Points, in no order, along strands that fork, close into loops and pass close to each other.
Points whose rows are less than 108 apart are linked; no others are.
Givo: [35, -27, 11, 15, -24, -4, 2, 10, 4, -10, -20, 26, -16, -35, 24, -4, -22, -44, 9, 13, -27, 12, 20, 24, -8, 48, -1, 21, 39, -29, -29, -27, 7, 26, 13, -33, -12, -22, 4]
Gagug: [-33, 30, -12, 3, -4, 26, 3, -30, -21, -9, 8, 13, 0, 11, -5, -23, 26, 15, -11, -18, 4, -29, -11, 16, 36, -4, -1, -5, -30, 44, -25, -11, -5, -12, -34, 63, 23, 1, 10]
kor: [10, 5, -15, 21, 10, -26, -17, 22, -22, 17, -4, -14, 40, 3, -3, 23, -3, 19, -7, -4, 34, 31, 30, -51, -12, -11, -17, -1, 0, 36, 34, 40, -2, 21, 20, -38, -21, 12, -1]
Kobik: [32, -24, 13, -37, 8, -1, -37, -34, 19, -28, 1, 26, 7, -22, -11, 19, -21, -29, 55, -14, -23, 20, 50, -27, -18, 31, -4, -39, 10, -30, 31, -7, 0, -24, 13, -18, -8, 17, -45]
lesep: [33, -13, -19, 4, -7, -2, -18, 37, 9, 1, -19, 17, -1, -30, 31, 26, -34, -46, 38, 8, 6, 20, 32, 4, -32, 30, 4, -2, 29, -6, -6, 17, 5, 26, -10, -52, 11, -24, -31]
kem: [-32, 20, -44, 4, 16, 12, -1, 55, -3, 27, -13, -26, -35, -6, 14, 12, -22, -14, 29, 6, -9, -8, -4, -13, -34, 4, 9, -25, 41, 13, -14, 22, 0, 8, -12, -25, 23, -36, -19]
vir: [2, -23, -1, -7, 11, -27, -25, -55, -9, -9, 1, 17, 13, 29, 0, 1, 5, 21, 2, -7, -8, 13, 10, -3, 40, -32, -36, 27, -4, 5, 11, -7, -18, -20, 24, 7, -21, -5, 13]
Deru: [-11, 23, -9, 26, 13, -17, -1, 32, -13, 28, 5, -19, 24, 7, 2, 12, 2, 12, -10, -1, 10, 14, 1, -51, 1, -5, 14, -16, 12, 38, 15, 27, 7, 19, 21, -24, -13, -4, -2]
sifa: [-1, -7, 54, -5, -37, 39, 19, -60, 62, -44, -21, 6, -8, 24, -39, -42, 32, -9, 21, 4, -49, 3, -25, 9, 28, 49, 38, -31, -22, -47, -4, -39, 4, -33, -12, 51, -9, 37, 7]
Zaz: [-29, -2, 59, 14, -25, 54, 19, -48, 51, -29, -1, 12, 2, 32, -16, -46, 41, -15, 0, 5, -31, -29, -42, 48, 24, 32, 27, -22, -16, -33, -15, -45, 4, -19, -17, 69, -13, 21, 6]
supe: [16, 11, 4, -13, 21, -27, -18, 15, 6, 16, 24, 11, 28, -21, -6, 28, 4, -20, 20, -8, 5, -3, 12, -42, -30, 1, 22, -19, 3, -6, 32, 11, -4, 5, -17, -38, 15, 11, -28]
Diz: [-11, 1, -2, -12, 11, -9, -21, -60, 11, -20, 8, 19, -12, 16, -11, -20, -1, 33, -13, -9, -27, -10, -5, 16, 47, -26, -17, 13, -15, 8, 10, -21, -16, -42, 10, 54, -21, 18, 20]
Bote: [-17, -3, 17, 53, -30, 21, 29, 58, 9, 5, -16, -33, -17, 11, 26, -15, -17, -24, -26, 18, -1, -5, -13, 27, -8, 14, 35, -8, 24, -13, -48, -12, 24, 26, 30, -4, -12, -37, 15]
gabof: [-8, -17, -36, 11, 3, -8, -11, 32, -22, 44, -16, -17, -24, -13, 25, 19, -38, 16, -22, 36, 18, 19, 18, 4, -11, -33, -37, 51, -12, -11, 13, 34, -10, 25, 48, -38, -36, 2, -2]
tetiz: [-8, 11, -41, -27, 43, -5, -29, -34, -31, 13, 16, -8, -17, 13, -9, 4, -13, 33, -2, -18, 3, -11, 31, -11, 9, -47, -54, 18, 7, 20, 23, 26, -20, -19, 2, 18, -15, -8, 0]
Mur: [-18, 17, 23, 16, -24, -4, 25, 19, -5, 30, 11, -1, 19, 3, 4, -14, 20, -1, -42, 21, 5, -16, -42, 17, 17, -13, 26, 25, -36, -9, -18, -8, 0, 20, -8, 1, 14, 0, 8]
mek: [35, -25, 23, -15, -8, -9, -1, -10, 13, -18, 4, 24, 0, -5, -2, -1, -4, -13, 16, -4, -12, 3, -2, 7, -6, 18, 6, 3, 1, -23, -6, -22, 0, -19, 1, -9, 12, 3, -5]
bapus: [7, 7, 10, -2, -3, -11, -16, -43, -4, -14, 10, 41, 14, 2, -14, -11, 23, -14, 1, -18, -25, -7, 13, -11, 28, -4, 0, 8, -36, 6, -7, -5, -24, -6, -39, 14, 31, 13, -26]
bitam: [-7, 16, -36, 0, 21, -7, -27, -7, -24, 22, 9, 9, 16, 10, 1, 20, -4, -9, 25, -16, -7, 0, 22, -39, -4, -22, -23, 0, 7, 24, 6, 29, -28, 15, -20, -5, 29, -20, -35]
Vetam: [4, -11, 38, -2, -14, 5, 23, -22, 25, -14, 3, 22, -4, 1, -7, -30, 26, 4, -18, 9, -22, -18, -44, 52, 16, 8, -1, 18, -12, -28, -15, -45, 7, -20, -10, 27, -1, 19, 27]
Dob: [-8, -1, 19, 22, 1, 14, -5, -17, 8, -20, -6, 0, -14, 10, 6, -26, -10, -20, 6, -8, -31, -17, -3, 25, 24, 27, 10, -7, 30, -2, -36, -33, 3, -11, 14, 22, -13, -23, 18]
Rofe: [-5, 5, -10, -20, 25, 10, 3, 6, 11, -18, 28, -8, -22, 7, -13, 1, -8, 14, 19, -20, -9, -22, -4, -17, -25, -26, 11, -40, -2, 13, 8, -1, -7, -29, -16, 33, 34, 1, -21]
rivo: [1, -14, 19, 5, 4, -33, 0, -30, 3, -1, 7, -6, 25, 17, 6, 5, 5, 26, -10, 8, -5, 16, -21, -4, 34, -7, -7, 16, 12, 6, 6, -14, 6, -14, 42, -1, -31, 3, 39]
luto: [24, -3, -17, -9, 7, -1, 2, 55, -11, 14, -5, 3, -28, -33, 14, 4, -20, 6, -9, 3, 23, 2, 8, 16, -39, -2, 3, 16, -3, 1, -9, 22, 0, 7, -13, -36, 15, -7, -12]
Bukeg: [9, 6, 6, -25, 25, -6, -8, -11, 28, -36, 31, 1, 2, 10, -27, 22, -1, -4, 38, -22, -14, -18, 9, -46, -33, -29, 28, -59, -2, -8, 47, 1, -12, -27, -17, 15, 31, 16, -42]
vatef: [6, 16, -36, -4, -1, 3, 18, 38, -40, 17, 2, -32, -1, 7, -5, 11, 5, 32, -12, -22, 53, 12, 10, -27, -27, -31, -18, -3, -14, 43, 1, 50, -8, 20, -21, 0, 44, 1, 1]
savel: [2, -12, 62, 13, -21, 14, 36, -6, 29, -17, -2, -2, 16, 3, -6, -27, 34, -24, -20, 16, -11, -17, -38, 39, 6, 41, 30, 7, 6, -45, -26, -44, 18, 6, -4, 2, -5, 8, 24]
Zota: [-41, 36, -39, 8, -7, 11, 5, 35, -38, 57, -22, -65, -47, -4, 15, -7, -9, 22, -29, 12, 11, 13, -6, -5, 2, -16, 3, 15, -4, 25, -21, 32, 4, 26, 20, -3, -13, -23, 20]
kug: [-12, -5, 10, 30, -15, 17, 7, -9, -10, -11, -18, -1, -19, 8, 20, -31, -4, -14, -16, 0, -5, -18, -7, 58, 27, 21, 8, 14, 32, 8, -50, -36, 2, 2, 13, 31, -19, -31, 41]
rofu: [-42, 28, -14, 22, -14, 26, 29, 37, -28, 42, -10, -51, -38, -4, 26, -16, -5, -4, -35, 15, 8, -6, -27, 38, 3, 4, 13, 16, -3, 10, -45, 10, 9, 22, 8, 18, -4, -36, 22]
bub: [-42, 17, 23, 5, -13, 47, 11, -46, 33, -22, 7, 9, -7, 32, -10, -34, 24, 16, -20, -2, -16, -33, -43, 49, 32, 1, 10, -16, -24, 4, -7, -39, 7, -32, -15, 89, -17, 11, 19]
Kop: [24, -3, 14, -4, -4, -22, 16, 18, 0, 6, 24, -3, 35, 4, -11, 8, 14, 31, -31, 4, 32, 7, -25, -20, -18, -27, 12, 9, -32, 3, 22, 11, 2, 14, -3, -11, 15, 23, 3]
mezuf: [24, -15, 33, -41, 1, -13, -2, -54, 19, -24, 0, 19, 20, -27, -27, 4, 15, -20, 23, 6, -48, 19, 11, -29, 16, 52, 14, -5, 8, -58, 16, -36, 6, -19, 16, -18, -13, 29, -7]
fimi: [-21, 13, 21, 24, 9, 3, -1, -15, 10, -14, 10, -10, 14, 16, -8, -7, -4, -19, 18, -10, -32, -20, -7, -9, 36, 25, 15, -27, 38, 13, -20, -29, 12, -10, 19, 12, -20, -15, 13]
gana: [-39, -9, 27, 24, -20, 61, 33, 0, 18, -37, -8, -17, -5, 26, 11, -34, 24, -8, -10, 3, 22, -39, -38, 79, 5, 21, 16, -20, 6, 2, -47, -40, 18, -14, -13, 60, -1, -18, 29]
pipev: [6, -15, -40, 2, 2, 5, -12, 43, -14, 42, -28, 4, -27, -29, 30, 26, -41, 5, -10, 47, 33, 18, 39, 11, -36, -15, -43, 43, -7, -18, 27, 49, -7, 32, 28, -53, -36, 6, -21]
Mede: [-15, 17, 22, -1, -14, 6, 37, 12, 7, 7, 24, -4, 22, 14, -8, -9, 30, 17, -29, 4, 19, -23, -53, 12, 5, -10, 25, -4, -29, 2, -8, -16, 10, -1, -22, 31, 28, 3, 12]
Zogu: [33, 1, 31, -35, -16, -6, -2, -72, 34, -32, 0, 34, 16, 2, -45, -8, 42, 9, 13, -11, -32, 26, 2, -36, 26, 17, 16, -11, -40, -37, 33, -15, -20, -27, -28, 22, 12, 58, -15]
pim: [-2, 6, -41, 7, 7, -1, -7, 8, -32, -3, -21, -29, -16, 8, 15, 0, -9, 19, 16, -21, 29, 3, 17, 6, 12, -6, -3, 0, 22, 55, -32, 13, -4, -5, -5, 11, 10, -24, 23]
Zerit: [3, -19, -10, 26, -23, -15, -10, 21, -4, 10, -20, -11, -8, 14, 35, 10, -36, -18, 17, 7, -7, 23, 6, 7, 6, 5, -11, 0, 40, 0, -20, -6, 11, 15, 47, -23, -24, -45, 12]
Getav: [25, 9, 19, -34, 19, -19, -20, -22, 30, -20, 27, 11, 16, -18, -24, 23, 6, -29, 36, -26, -6, -13, 24, -45, -32, -7, 42, -45, -6, -29, 48, -5, -12, -20, -24, -11, 25, 22, -44]
nula: [9, -21, -40, -14, 14, 0, -35, 5, -15, 20, -13, 13, -11, 0, 31, 23, -39, -9, 29, 11, 2, 11, 28, 6, -21, -6, -47, 21, 29, -6, 12, 31, -15, 7, 17, -26, -12, -24, -28]
Sumev: [11, -1, 45, -18, 1, -18, 16, -53, 20, -16, 12, 17, 34, 1, -30, 2, 39, -1, -3, 9, -38, 4, -26, -16, 38, 38, 15, 12, 2, -33, 8, -31, 8, -11, 9, 0, -15, 30, 12]
geki: [-19, -17, 58, 37, -22, 42, 37, -3, 28, -33, -6, -18, 7, 21, 1, -41, 20, -29, -11, 6, 0, -26, -26, 60, 12, 49, 22, -17, 29, -30, -41, -47, 24, 9, 3, 30, -14, -14, 32]
Kel: [9, 11, -29, -5, -1, -4, 9, 6, -41, 19, 22, -11, 29, 22, -23, 8, 17, 38, -29, -26, 45, 4, 4, -36, -11, -47, -39, 6, -23, 22, 20, 38, -12, 25, -24, 18, 36, 15, 7]
kes: [-4, 16, 24, -19, -4, -2, 32, -16, 32, -23, 39, 9, 24, 26, -29, 4, 38, 28, -15, -5, 10, -21, -52, -9, 3, -21, 24, -31, -21, 9, 23, -19, 13, -8, -40, 49, 41, 29, 3]
lasu: [43, -36, 27, 13, -32, -19, 22, 20, -2, -7, -19, 18, -10, -32, 18, -6, 4, -19, -22, 22, -1, 13, 2, 30, 2, 26, 8, 46, -2, -31, -19, -18, 4, 22, 14, -39, -8, 5, 13]
pif: [21, -8, -6, -15, 44, -21, -34, -17, -24, -5, 8, 33, 13, -29, -7, 23, -1, 8, -1, -3, 15, 14, 38, -12, -4, 4, -42, 25, -1, 3, 36, 21, -8, -2, 5, -39, -23, 20, -5]
dak: [7, 9, 25, -19, -27, -2, 11, -38, 24, -3, 13, 45, 13, -4, -20, -26, 42, 10, -19, -3, -12, -18, -35, 26, 28, -25, -6, 22, -57, -15, 19, -25, -6, -15, -56, 26, 32, 38, -1]
Sed: [25, -31, 12, 13, -21, -5, 26, 44, 5, 0, -14, 4, -33, -22, 23, -7, -14, -6, -33, 25, 4, 3, -13, 46, -29, -1, 7, 36, 5, -29, -12, -20, 9, 11, 26, -15, -12, -7, 17]
vula: [-10, 9, -34, -1, 6, 8, 18, 22, -28, -2, -9, -50, -12, 23, 3, 9, -1, 40, 6, -21, 44, 8, -5, -8, -6, -21, 3, -19, 12, 56, -14, 21, 9, -3, -4, 17, 24, -17, 33]
kuzim: [11, 13, -48, -4, 10, 15, -22, 51, -22, 40, -22, -7, 1, -19, 8, 30, -17, 6, 4, 9, 58, 23, 43, -26, -62, -10, -30, 5, -1, 14, 33, 73, -11, 33, -20, -57, -1, 11, -36]
zevuf: [19, 12, 12, -19, 4, -20, 24, 1, 13, -12, 42, 9, 33, 5, -26, 9, 28, 29, -20, -20, 32, -11, -23, -26, -22, -28, 16, -22, -28, 4, 31, -1, 3, 6, -39, 12, 44, 32, 2]
nanap: [-11, 11, -7, -16, 19, 3, -13, -27, 2, -11, 23, 0, -24, 17, -14, -10, -13, 21, 8, -20, -27, -19, 0, -12, 12, -25, -6, -20, -8, 19, 7, -7, -15, -43, -1, 49, 8, 7, -11]
lopum: [-10, 20, 19, 11, 19, -10, 11, -19, 8, -17, 27, -6, 31, 20, -16, 7, 14, 1, 7, -16, -11, -7, -12, -40, 31, 12, 20, -34, 25, 32, 5, -12, 15, -14, 9, 18, -14, 5, 8]
tul: [-8, 16, -72, -8, 24, 9, -34, 28, -31, 42, -37, -18, -9, -5, 10, 23, -16, 19, 6, 10, 49, 24, 43, -20, -34, -11, -50, 17, 23, 30, 25, 78, -13, 23, -9, -47, -27, -11, -14]
pegek: [22, 2, -39, -9, -1, 12, -8, 60, -9, 36, -20, -6, -24, -33, 18, 23, -31, 3, -8, 29, 46, 19, 31, 6, -54, -18, -16, 28, -13, -7, 18, 57, -9, 30, -6, -57, -5, 7, -37]
Mazo: [-18, 2, -41, 5, 6, -4, -10, 37, -21, 45, -24, -36, -38, -4, 22, 4, -31, 20, -17, 23, 6, 14, 1, 3, -11, -19, -15, 25, 18, 8, -8, 23, 1, 12, 39, -22, -26, -29, 18]
gefo: [18, -29, 46, 0, -25, 8, 24, -2, 31, -40, -6, -1, 6, 3, -11, -12, 12, -31, 17, -4, -21, -4, -16, 13, -8, 38, 38, -18, 16, -39, -23, -38, 26, -7, -3, -5, 12, -8, 7]
zirug: [-53, 13, 9, 27, -23, 48, 24, -13, -7, -21, -8, -21, 8, 41, 20, -13, 21, -3, 0, -5, 25, -26, -41, 46, 30, 8, 18, -30, -4, 23, -41, -32, 14, -11, -1, 62, 4, -28, 33]
Geb: [30, -28, -11, -2, -8, -19, -27, 27, 4, 13, -19, 11, 28, -18, 21, 35, -26, -34, 44, 14, 25, 38, 45, -15, -28, 28, -20, -3, 16, -3, 29, 33, 16, 28, 19, -63, -20, -4, -27]
Mular: [-2, -2, 27, 29, -27, -22, 26, 15, 1, 15, -4, -3, 32, 7, 6, -4, 17, 15, -39, 25, 11, 18, -27, -8, 25, -11, 20, 25, -38, 3, -7, 2, 3, 23, 24, -17, -4, 19, 13]
Nule: [8, -7, 8, 4, -5, 2, 29, 41, -6, 8, 3, -4, -36, -35, 7, -19, -5, 6, -50, 24, 0, -17, -25, 55, -17, -6, -3, 36, -9, -13, -20, -16, 12, -5, -3, -4, -4, 6, 24]
fezil: [11, -18, -6, 1, 32, -31, -17, 5, -23, 15, 4, 21, 16, -29, 7, 27, -8, 10, -25, 23, 21, 14, 24, -10, -10, -12, -40, 42, -24, -10, 37, 34, -7, 16, 21, -55, -32, 33, 0]
zinug: [-13, 9, -4, 37, -9, -16, 6, 30, -14, 32, -10, -15, 13, -6, 8, 4, -6, 15, -37, 25, 6, 23, 6, -32, 19, -19, 11, 20, -34, 17, -4, 22, -1, 34, 36, -29, -16, 10, -8]
mosu: [22, -2, 45, -25, -33, 22, 14, -68, 59, -41, -17, 17, 1, 15, -42, -26, 39, 9, 23, 0, -43, 18, -19, -15, 25, 32, 34, -25, -37, -43, 21, -23, -12, -36, -21, 34, 4, 50, -3]
basim: [-53, 25, -14, -19, -7, 32, 14, -26, -7, 5, 13, -19, -22, 16, -3, -23, 13, 21, -29, -10, 3, -36, -39, 50, 25, -20, -8, 0, -21, 22, -22, -26, 17, -31, -15, 78, -5, -9, 33]
vop: [-10, 15, -4, 15, 22, -19, 6, 15, -6, -1, 20, -21, 27, 15, -9, 15, 1, 11, 11, -13, 5, 2, -7, -45, 6, -1, 14, -36, 33, 46, 9, 7, 14, 0, 16, -2, -7, -7, 9]
larug: [26, -4, -1, -15, 11, -24, -29, 15, 2, 17, 1, 13, 46, -26, 0, 41, -6, -40, 38, 3, 27, 27, 42, -40, -38, 29, 1, -20, 6, -13, 49, 32, 11, 22, 0, -66, -9, 17, -38]
zub: [-3, -23, 16, 10, 4, 9, 17, 35, 24, -35, -3, -16, -16, 9, 4, 1, -14, -28, 34, -7, -18, -9, -11, 4, -29, 10, 29, -39, 30, -14, -24, -22, 25, -6, 2, -7, 22, -31, -3]
Lafu: [1, -11, -9, 49, -36, 4, 12, 53, 2, 11, -31, -29, -28, 7, 38, 1, -40, -26, -2, 20, -6, 27, 7, 14, -4, 9, 13, 0, 35, -4, -26, -6, 19, 32, 47, -20, -27, -49, 14]
tis: [-2, 14, -25, -35, 39, 6, 6, 22, -7, -5, 29, -19, -21, 4, -24, 9, -5, 36, 4, -24, 17, -16, -5, -22, -37, -39, -9, -30, 5, 18, 22, 15, 2, -21, -25, 16, 30, 7, -5]
tasup: [28, -19, 9, -25, 16, -18, -17, -15, -6, -8, 10, 39, -2, -28, -2, 7, -4, -3, -2, -2, -11, 3, 15, 9, -5, 5, -16, 22, -10, -25, 8, -6, -13, -11, -5, -23, 6, 18, -8]
gadib: [23, 18, 17, -20, -2, -18, -17, -61, 16, -26, 22, 42, 17, -6, -41, -3, 37, -6, 0, -31, -18, 4, 24, -44, 14, -8, 14, -14, -49, -15, 38, -4, -38, -12, -46, 27, 29, 49, -32]
Zuso: [-5, 2, -1, 12, 2, -9, -18, -5, 13, -15, 1, -1, 13, -1, 1, 5, -18, -37, 45, -16, -41, 1, 15, -28, 16, 30, 3, -31, 43, 10, -12, -14, 16, -5, 22, -18, -17, -23, -8]
puze: [24, -38, -10, -6, -9, -16, -30, -13, 0, -5, -17, 13, 6, 6, 26, 20, -37, -22, 40, 3, -13, 21, 29, 2, 0, 7, -32, 10, 31, -14, 4, -2, -5, 4, 39, -26, -19, -25, -12]
pefeg: [25, -10, 19, -15, -7, 6, -23, -45, 24, -48, -6, 18, -12, -27, -22, -10, -11, -21, 40, -19, -52, 14, 38, -30, 12, 58, 17, -37, 4, -29, -1, -22, 0, -29, 8, 5, -14, 15, -16]
Pem: [-10, 19, -15, 13, 9, -9, -11, -2, -21, 12, 8, 16, 13, 0, 5, 5, 8, -15, 4, -9, -10, -4, 8, -14, 18, -2, 1, 9, -5, 25, -21, 10, -17, 16, -33, -7, 35, -17, -25]
valus: [-7, -3, -55, -30, 40, 1, -44, -17, -30, 21, -7, 0, -27, 2, 11, 11, -31, 20, 14, 1, 7, 2, 38, 6, -7, -37, -64, 31, 22, 2, 12, 34, -24, -9, 9, -13, -27, -21, -7]
Lebo: [14, -18, 10, 4, 6, -39, -12, 16, -7, 29, 1, 16, 26, -34, 8, 25, -9, -9, -16, 28, 11, 15, 20, -22, -14, -1, -3, 36, -33, -26, 31, 21, -6, 31, 22, -60, -18, 27, -19]
Keru: [32, -38, 5, -30, 4, -14, -28, -27, 4, -16, -9, 23, 5, -20, 7, 17, -32, -29, 49, 3, -20, 23, 38, -7, -10, 35, -25, -8, 31, -27, 24, -15, 10, -8, 37, -22, -27, -2, -15]
gelin: [-24, 23, -51, -4, 14, 2, -15, 34, -13, 41, -10, -20, -3, 10, 13, 28, -22, -9, 37, -4, 0, 6, 11, -29, -33, -20, -11, -14, 31, 13, 6, 41, -14, 18, -15, -29, 24, -28, -34]
Palo: [2, 3, -19, 9, 19, -22, -12, 4, -38, 21, 8, -12, 38, 16, -13, 22, 8, 37, -28, -8, 41, 14, 21, -43, -11, -42, -43, 23, -13, 19, 32, 44, -13, 25, 11, -19, -7, 14, 2]
lazu: [-20, 5, -19, 19, 3, -7, -10, 2, -28, 6, -28, -22, -28, -1, 24, -17, -9, 7, -14, -7, 15, -5, 9, 42, 36, -1, 9, 21, 32, 32, -41, -9, 4, 5, 18, 16, -24, -36, 50]
birud: [-29, 24, -29, -21, 35, -9, -24, -18, -25, 25, 13, 1, -29, -7, -4, -9, -10, 15, -11, -10, -23, -20, 2, 2, 20, -25, -28, 19, 5, 21, -1, 6, -16, -19, -2, 18, -6, -11, 3]
sov: [-12, -1, 24, -1, -18, -5, 14, -47, 13, -11, 1, 36, 20, 14, -14, -27, 48, 21, -16, 2, -6, -6, -43, 32, 50, -5, -16, 33, -40, 10, 6, -26, 3, -11, -32, 29, 1, 28, 29]
nupep: [-18, 10, -8, 19, 10, 12, 13, 40, 5, -3, -1, -21, -13, 1, 10, 8, -16, -20, 26, -2, -10, -17, -13, -10, -23, 2, 29, -35, 29, 7, -25, -1, 11, 0, -7, -9, 28, -29, -8]
kuzet: [-10, 17, 4, 4, -19, 19, 1, -38, 9, -28, 5, 32, -3, 4, -17, -26, 17, -1, 0, -25, -19, -22, -1, 2, 27, -4, 12, -16, -52, 22, -11, -12, -26, -21, -50, 55, 35, 25, -18]
tafo: [16, -3, -12, -21, 4, 11, 11, 31, -10, 2, 13, 2, -35, -28, 2, -19, -9, 8, -20, -7, 11, -16, -12, 39, -23, -12, -3, 17, -12, 1, -20, -6, 5, -15, -28, 7, 28, -10, 3]
kemi: [-32, 5, 14, 26, -17, 30, 39, 44, -4, 9, -7, -40, -23, 15, 20, -20, 7, -9, -34, 15, 7, -18, -40, 48, -10, 3, 26, -3, 8, -7, -49, -13, 21, 10, 9, 23, 5, -36, 23]

A fork is a point with three links, a tip a point with one. Leave the first point through the second and follow the links. Name the first fork or tip that comes.
Geb / larug => Rofe
kemi / rofu => pegek
Mazo / Zota => puze
Bukeg / Getav => lesep
fimi / Dob => Deru
Gagug / basim => bapus

A piece is all that can be reached along the links. How many separate loops has the piece of each point below (a circle has one, a figure eight two, a Y none), and how many tips (points with one link)?
rivo => loops 0, tips 6
zub => loops 1, tips 3
fimi => loops 2, tips 1

Name the points in between on the shortest way along the links from the first point to the second, in order.
Dob / zinug => fimi lopum vop Deru
lesep / Keru => Geb larug supe Getav Bukeg Rofe nanap birud tetiz valus nula puze
Vetam / bapus => savel gefo zub nupep kem gelin bitam Pem
valus / gabof => nula puze Zerit Lafu Bote kemi rofu Zota Mazo
tul / Mazo => kuzim pegek pipev gabof
